Each row is a point on a landscape with many valleys, with its height.
From any point a ball rolls to the lowest of the 2 points nearest to it. It stops when none of these is lower. Distance is the straight distance between rows; heights are no part of it.
Nikof: [182 147 193 135 102 160 100 163 113  99 119 118 110 119 212  60 182 146
 104 172 124 152]  height 6.45
Fone: [111 125 157 126 124 117  99 147 131 119 122 139 142  91 125 101 134 120
 120 136 147 135]  height 6.83
zot: [ 98 124 129 102  94 137 103 117 133 107 128 107 129 138 138 114 157 100
 167 133 124 126]  height 1.05
rugos: [ 57 143 104  99 126 131 116 117 150 120 131 140 125 140  75 111 130 135
 157  74 159 115]  height 4.08
kun: [157 140 170 173 128  77  79 136 110 132 126 158 126 113 119 168 191 126
 122 141 122  67]  height 3.57
tivu: [207 102  90 145 143 112 150  97 138 164 157 123 140 110 107 191  73 111
  93 205 126 125]  height 4.95
puv: [114 131 122 114 118 137 127 117 140 132 116 107 147 124 116 161 111 102
 156 121 125 137]  height 2.12
mol: [114 107  82 110 133 125 152 116 135 128 138 143 126 151  95 194 108 140
 107 100 111 136]  height 4.65
fomap: [118  85 114 155  98 148 146 128 136 123 128 111 107 144 157 100 101 131
 109 155  99 142]  height 9.18
dulu: [ 96 141 158 130  87 107  58 106 128 137 118 128  94 139 129 119 203 116
 187 114 121  87]  height 2.70
Kezo: [104 163  97  78 161 115 145 106 132 128 136 161 139 128  93 161  84 153
 156  92 147 164]  height 4.06
sule: [ 78 113 138 100  79 156 121 150 137 109 150 102 137 147 176  78 124 125
 146  90 129 151]  height 6.37
Fudu: [118  72  98  85 132 136 167  82 124 148 138 103  89 136  98 164  86 121
 145 129 137 148]  height 3.87
resu: [137 172 109 118 181 135 194 156 150 125 135 138 146  98 123 120  93 133
  74 135 162 110]  height 0.66
gil: [130 192 195 144  86 120  31 153 102 102 126 154 120 126 158  75 215 143
 160  99 142 101]  height 4.60
Pizi: [145 189 118 126 175 128 142 166 149 123 153 158 150 102 101 126 101 114
 103 135 130 120]  height 1.68
Kimav: [139 159  96 131 175 113 227  96 133 138 113 105 137 110 118 158  52 109
  72 140 138 157]  height 2.33
rado: [ 67 127 126  87 101 150 100 131 136 101 163 139 151 157 139 107 136 140
 151  71 130 140]  height 5.86
sukig: [121 173 161 143 141 121 100 159 145 141 127 161 145  76 130  66 160 113
 129 137 147 112]  height 6.32
Vatu: [153  94 167 127 107 131 133 120 128 120  96  72 115 131 166 118 152 103
 126 182  98 123]  height 7.83
nif: [116 110 107  99 156 163 212 153 101  96 120  74 142 124 144 115  41 126
 122 132 174 178]  height 2.41
Ruf: [ 52 135 149  85 106 131 108 114 118 119 155 146 142 137  81  97 135 130
 196  51 166 118]  height 4.63
kegez: [120 146 100 142 101 119  82  99 128 133 115 156 136 143 115 134 170 115
 141 138 119 106]  height 2.63
siz: [167 140 157 158 113 142 101 151 127 136 122 162 110 104 172 117 181 133
 107 175 123 107]  height 5.18
Mevi: [211  80 100 168 148  94 109  45 161 171 147 134 141 136 115 176 128 124
  91 175 113 115]  height 5.07
dev: [118  87 136 131  81 129 135 130 138 142 124  84  79 153 147 120 152 135
 113 138 109 131]  height 9.33
lozig: [ 64  87 119 102 100 115 124  80 140 125 150 130 129 164  81 163 130 122
 192  88 122 117]  height 2.80
pel: [ 87  76 118 109  87 177 147 129 129 109 127  90 102 157 142  94 123 114
 161 101 116 144]  height 6.79
sagok: [127 124 136 169 100  81  48  79 117 123 129 143  94 161  85 168 188 126
 169  62 129  59]  height 0.80
Rifaf: [ 65 144  97  83 106 138 155 114 132 113 128 113 141 137  99 111 101 128
 165 104 141 151]  height 3.58
Lolom: [ 91 124 146 128 108 144  97 143 128 102 117 149 120 150 129 138 163 139
 126  93 122 105]  height 4.93
Nota: [187 120 148 167 128 138 141 156 133 135 133 107 115 102 155 136 114 108
 107 189  87 125]  height 3.28
mapag: [164 167 186 179 120  98  65 139 117 127 120 152 112 110 158 120 198 142
  95 143 119  83]  height 4.47
sipu: [115 148 126 166 165 105 109 106 128 145 139 168 146 107 130 156 122 121
 119 150 134 118]  height 1.41
babi: [ 92 171 132 121 150 123  95 165 129 109 113 166 163 133  98  83 149 153
 155  59 166 117]  height 5.35
til: [116 104 122 120 107 145  66  96 119 130 131 132 102 145 144 123 184 109
 173 135 126  95]  height 2.00
Segi: [ 85 105 152 130  84  93  68  73 103 146 143 149  96 168  98 160 189 131
 198  72 120  76]  height 1.63
sumol: [110 129  78  98 164 113 151  79 129 141 125 152 114 151  79 202  93 147
 130  70 145 136]  height 4.42
vefa: [219  79  94 178 115 114 140  84 134 165 132 118 128 124 140 180 122 130
  83 210 105 121]  height 4.48
guma: [137 154  97  86 168 134 159 149 120 106 124 115 153 110 124 134  48 126
 150 116 159 202]  height 3.79
ruvid: [ 74 110 152 103  86 149  84 134 132 111 142 147 128 157 151 102 187 145
 160  55 114 114]  height 5.41
datet: [109 141 136 143 122  91  82 151 143 122 117 160 113 133 107 141 175 140
 131 103 140  63]  height 4.41
bipe: [126 137  96 143 130 122 205  92 131 143 121 123 141 129 126 156  77 142
 100 133 123 159]  height 1.62
seb: [134 162 101  65 149 163 201 150  98 102 123  97 159 120 143 104  44 123
 122 106 185 211]  height 3.12
tivi: [124  96 135 119 115 169 154 187 118 118 110  81 134 126 171  85 122 122
 112 139 119 171]  height 8.52
lis: [176 128  80 132 176 108 204  77 132 127 148  99 139 122 122 200  51 118
  90 138 130 154]  height 3.00
Kurig: [161 103 148 192 114 106  76 104 116 148 120 143  99 133 138 179 197 149
 115 147  94  80]  height 2.71
silu: [126 125 163 130 120 114 131 157 149  97 121  95 141 120 161 108 143 110
 109 158 116 120]  height 7.37
Kofo: [173 102  95 157 156 120 223 123  93 148 129  77 144 124 140 131  26 107
  94 179 110 153]  height 1.69
Zova: [164 155 129 150 156 126 134 146 157 151 144 152 130  95 109 129 131 115
  90 158 109  92]  height 1.77
munil: [109 181 112 115 141 129 141 184 147 116 114 135 180 137 114  88 122 127
 114 107 156 169]  height 3.84
bir: [117 137  90  95 153 133 169 119 115 134 151 125 132 144 124 169  61 135
 148 116 143 176]  height 4.32
Pusa: [114 174 110 114 168 139 107 185 112 111 132 161 188 118 110 112 141 136
 127  94 161 138]  height 4.66
tufur: [162 152 194 150 134 163 115 177 135 123 116 140 120  82 183  75 185 136
  96 150 124 116]  height 5.75
pabi: [ 95 166  99 110 141 143 133 140 143 105 121 110 167 125 117 129  98 122
 129 115 135 145]  height 2.90
Lipul: [ 67  93 159  94 111 131 101 127 118 112 134 134 112 129 115 106 160 138
 204  92 161 129]  height 5.22
soru: [180 118 130 161 167 133 205 165 101 116 133 106 131 110 160 121  38  98
  90 189 103 152]  height 2.58
Vozi: [ 85 158 164 100 113 132  65 170 120 108 119 151 158 152 113  54 190 146
 148  63 164 113]  height 6.10
Reluf: [119  81 167 124 114 165 135 157 110 104  95  93 124 148 182  94 146 129
 125 173 112 141]  height 8.19
bimo: [172 125 156 182 170 135 189 197 122 141 141 114 140  99 158  85  86 108
  83 197 101 156]  height 3.66
luto: [146 110 156 154  93  82  54  94 133 149 116 140  90 158 114 168 200 139
 130 107 108  52]  height 1.81
bef: [100 117 179 114  98 158  64 149 117 102 137 129 116 156 173  96 219 152
 141  96 120 118]  height 5.93
Korus: [166 101 130 157 111  91  77  97 139 165 107 125 104 129 107 165 164 126
 113 154 107 108]  height 3.25
Konoz: [129 128  84  95 158 123 144 101 129 142 107 108  92 115  88 161 101 126
 148 117 153 129]  height 4.18
zav: [202 107 135 178 130 128 169 119 133 168 126 120 134 117 129 172 106 121
  94 192  74 136]  height 3.94
Mefe: [162 155 183 142 118 168 102 198 124 103 128 123 147 115 222  11 170 155
 100 156 143 162]  height 7.19
gupu: [127 142  83 163 136 104 103  81 108 163 118 160 131 138 109 181 134 129
 136 150 129 108]  height 2.23
Fuma: [106 108  93 129 112 114 123 115 143 143 141 142 107 157  87 176 152 138
 142 113 106 110]  height 4.89
diz: [161  98  80 133 132 109 147  83 141 168 128 114 133 130  91 181 110 120
 109 174 132 121]  height 5.34
Digor: [134 153 172 136 115 148  67 145 113  98 123 148 125 137 192  82 198 148
 111 127 117 113]  height 6.49
guv: [139 153 148 130 167 134 103 183 148 126 137 158 146  90 154  54 115 119
 108 122 155 129]  height 5.64
Les: [ 96 131 145  93 122 163 105 148 140 110 115 138 154 127 124  51 177 126
 157  97 157 124]  height 6.71
fovol: [150 107 117 121 132 159 183 157 119 106 111  94 118 130 168  78  75 110
 115 155 117 155]  height 8.78
Kig: [160 123 124 141 122 125 111 129 128 139 127 127 116 126 128 135 136 112
 112 159  94 108]  height 2.56
pem: [ 88  67 137 102 115 104 145  55 133 135 147 108  97 148  56 197 125 146
 176  77 113 114]  height 3.20
Bere: [157  92 141 150 110 154 160 146 104 149 112 113 102 118 176  64 106 128
 119 178 101 147]  height 9.00
met: [125 137 120 123 170 117 130 116 142 119 118 162 139 110  83 192  99 140
 112 109 126 117]  height 4.59
Kibe: [125 109 102 136 137 141 211 131 100 130 126 104 126 128 142 138  54 120
  87 161 125 148]  height 0.79
Domu: [145 144 130 121 149 153 145 176 144 124 127 151 161  92 146  88  93 119
 127 154 123 148]  height 4.90
pumob: [103 137 103 114 149 134 131 136 123 125 115 171 133 105 128 134 109 137
 142  74 141 160]  height 3.62
Zapa: [126 138 158 116  96 183 114 177 135  90 118  97 157 122 206  26 154 126
  98 143 143 154]  height 7.87
tunog: [ 59  88 154 124  73 121 107  70 123 148 159 130 116 182  96 149 167 132
 209  73  98 107]  height 2.25
sebo: [145 156 105 133 159 151 178 169 114 125 121 118 154 105 129 122  78 123
 140 153 142 170]  height 4.40
fop: [113 176 172 151  92  92  48 132 109 119 116 144  97 151 159  95 217 125
 145 126 116  96]  height 3.63
Sili: [172 119 119 148 151  94 130 100 132 169 113 154 119  96  78 164 120 138
  98 168 121 107]  height 5.70
lirog: [118  59  94 107 117 108 143  42 134 147 164  92  94 162  76 190 104 129
 146 115 131 121]  height 3.54
padat: [116 135  96 108 139 123 245 139  97 122 122  81 130 128 134 138  34 124
 107 123 144 187]  height 1.66
tize: [173 158  94 128 175 113 148 128 157 140 127 126 147 106  92 196  91 133
 111 147 113 130]  height 4.17
bopu: [109 125 121 119 114  94  82 115 132 148 136 157  97 137  87 151 149 145
 123  81 130  98]  height 4.84
kose: [187 176 102 127 199 109 195 103 157 146 132 136 117 105  92 180  62 147
  96 149 131 140]  height 3.69

Call two points neighbours if one is among the 2 nearest of the other. Go from one point of each pair to the other, from neighbour to neighbour, staying as low as possible. Name the highest point that can't be avoided.
resu and Kibe -> bimo
Kibe and datet -> Fuma
sipu and zot -> kegez
resu and sagok -> Korus

Where does a ball stop that starts at each point below?
diz -> resu
Fudu -> sagok
Mevi -> resu
Les -> zot
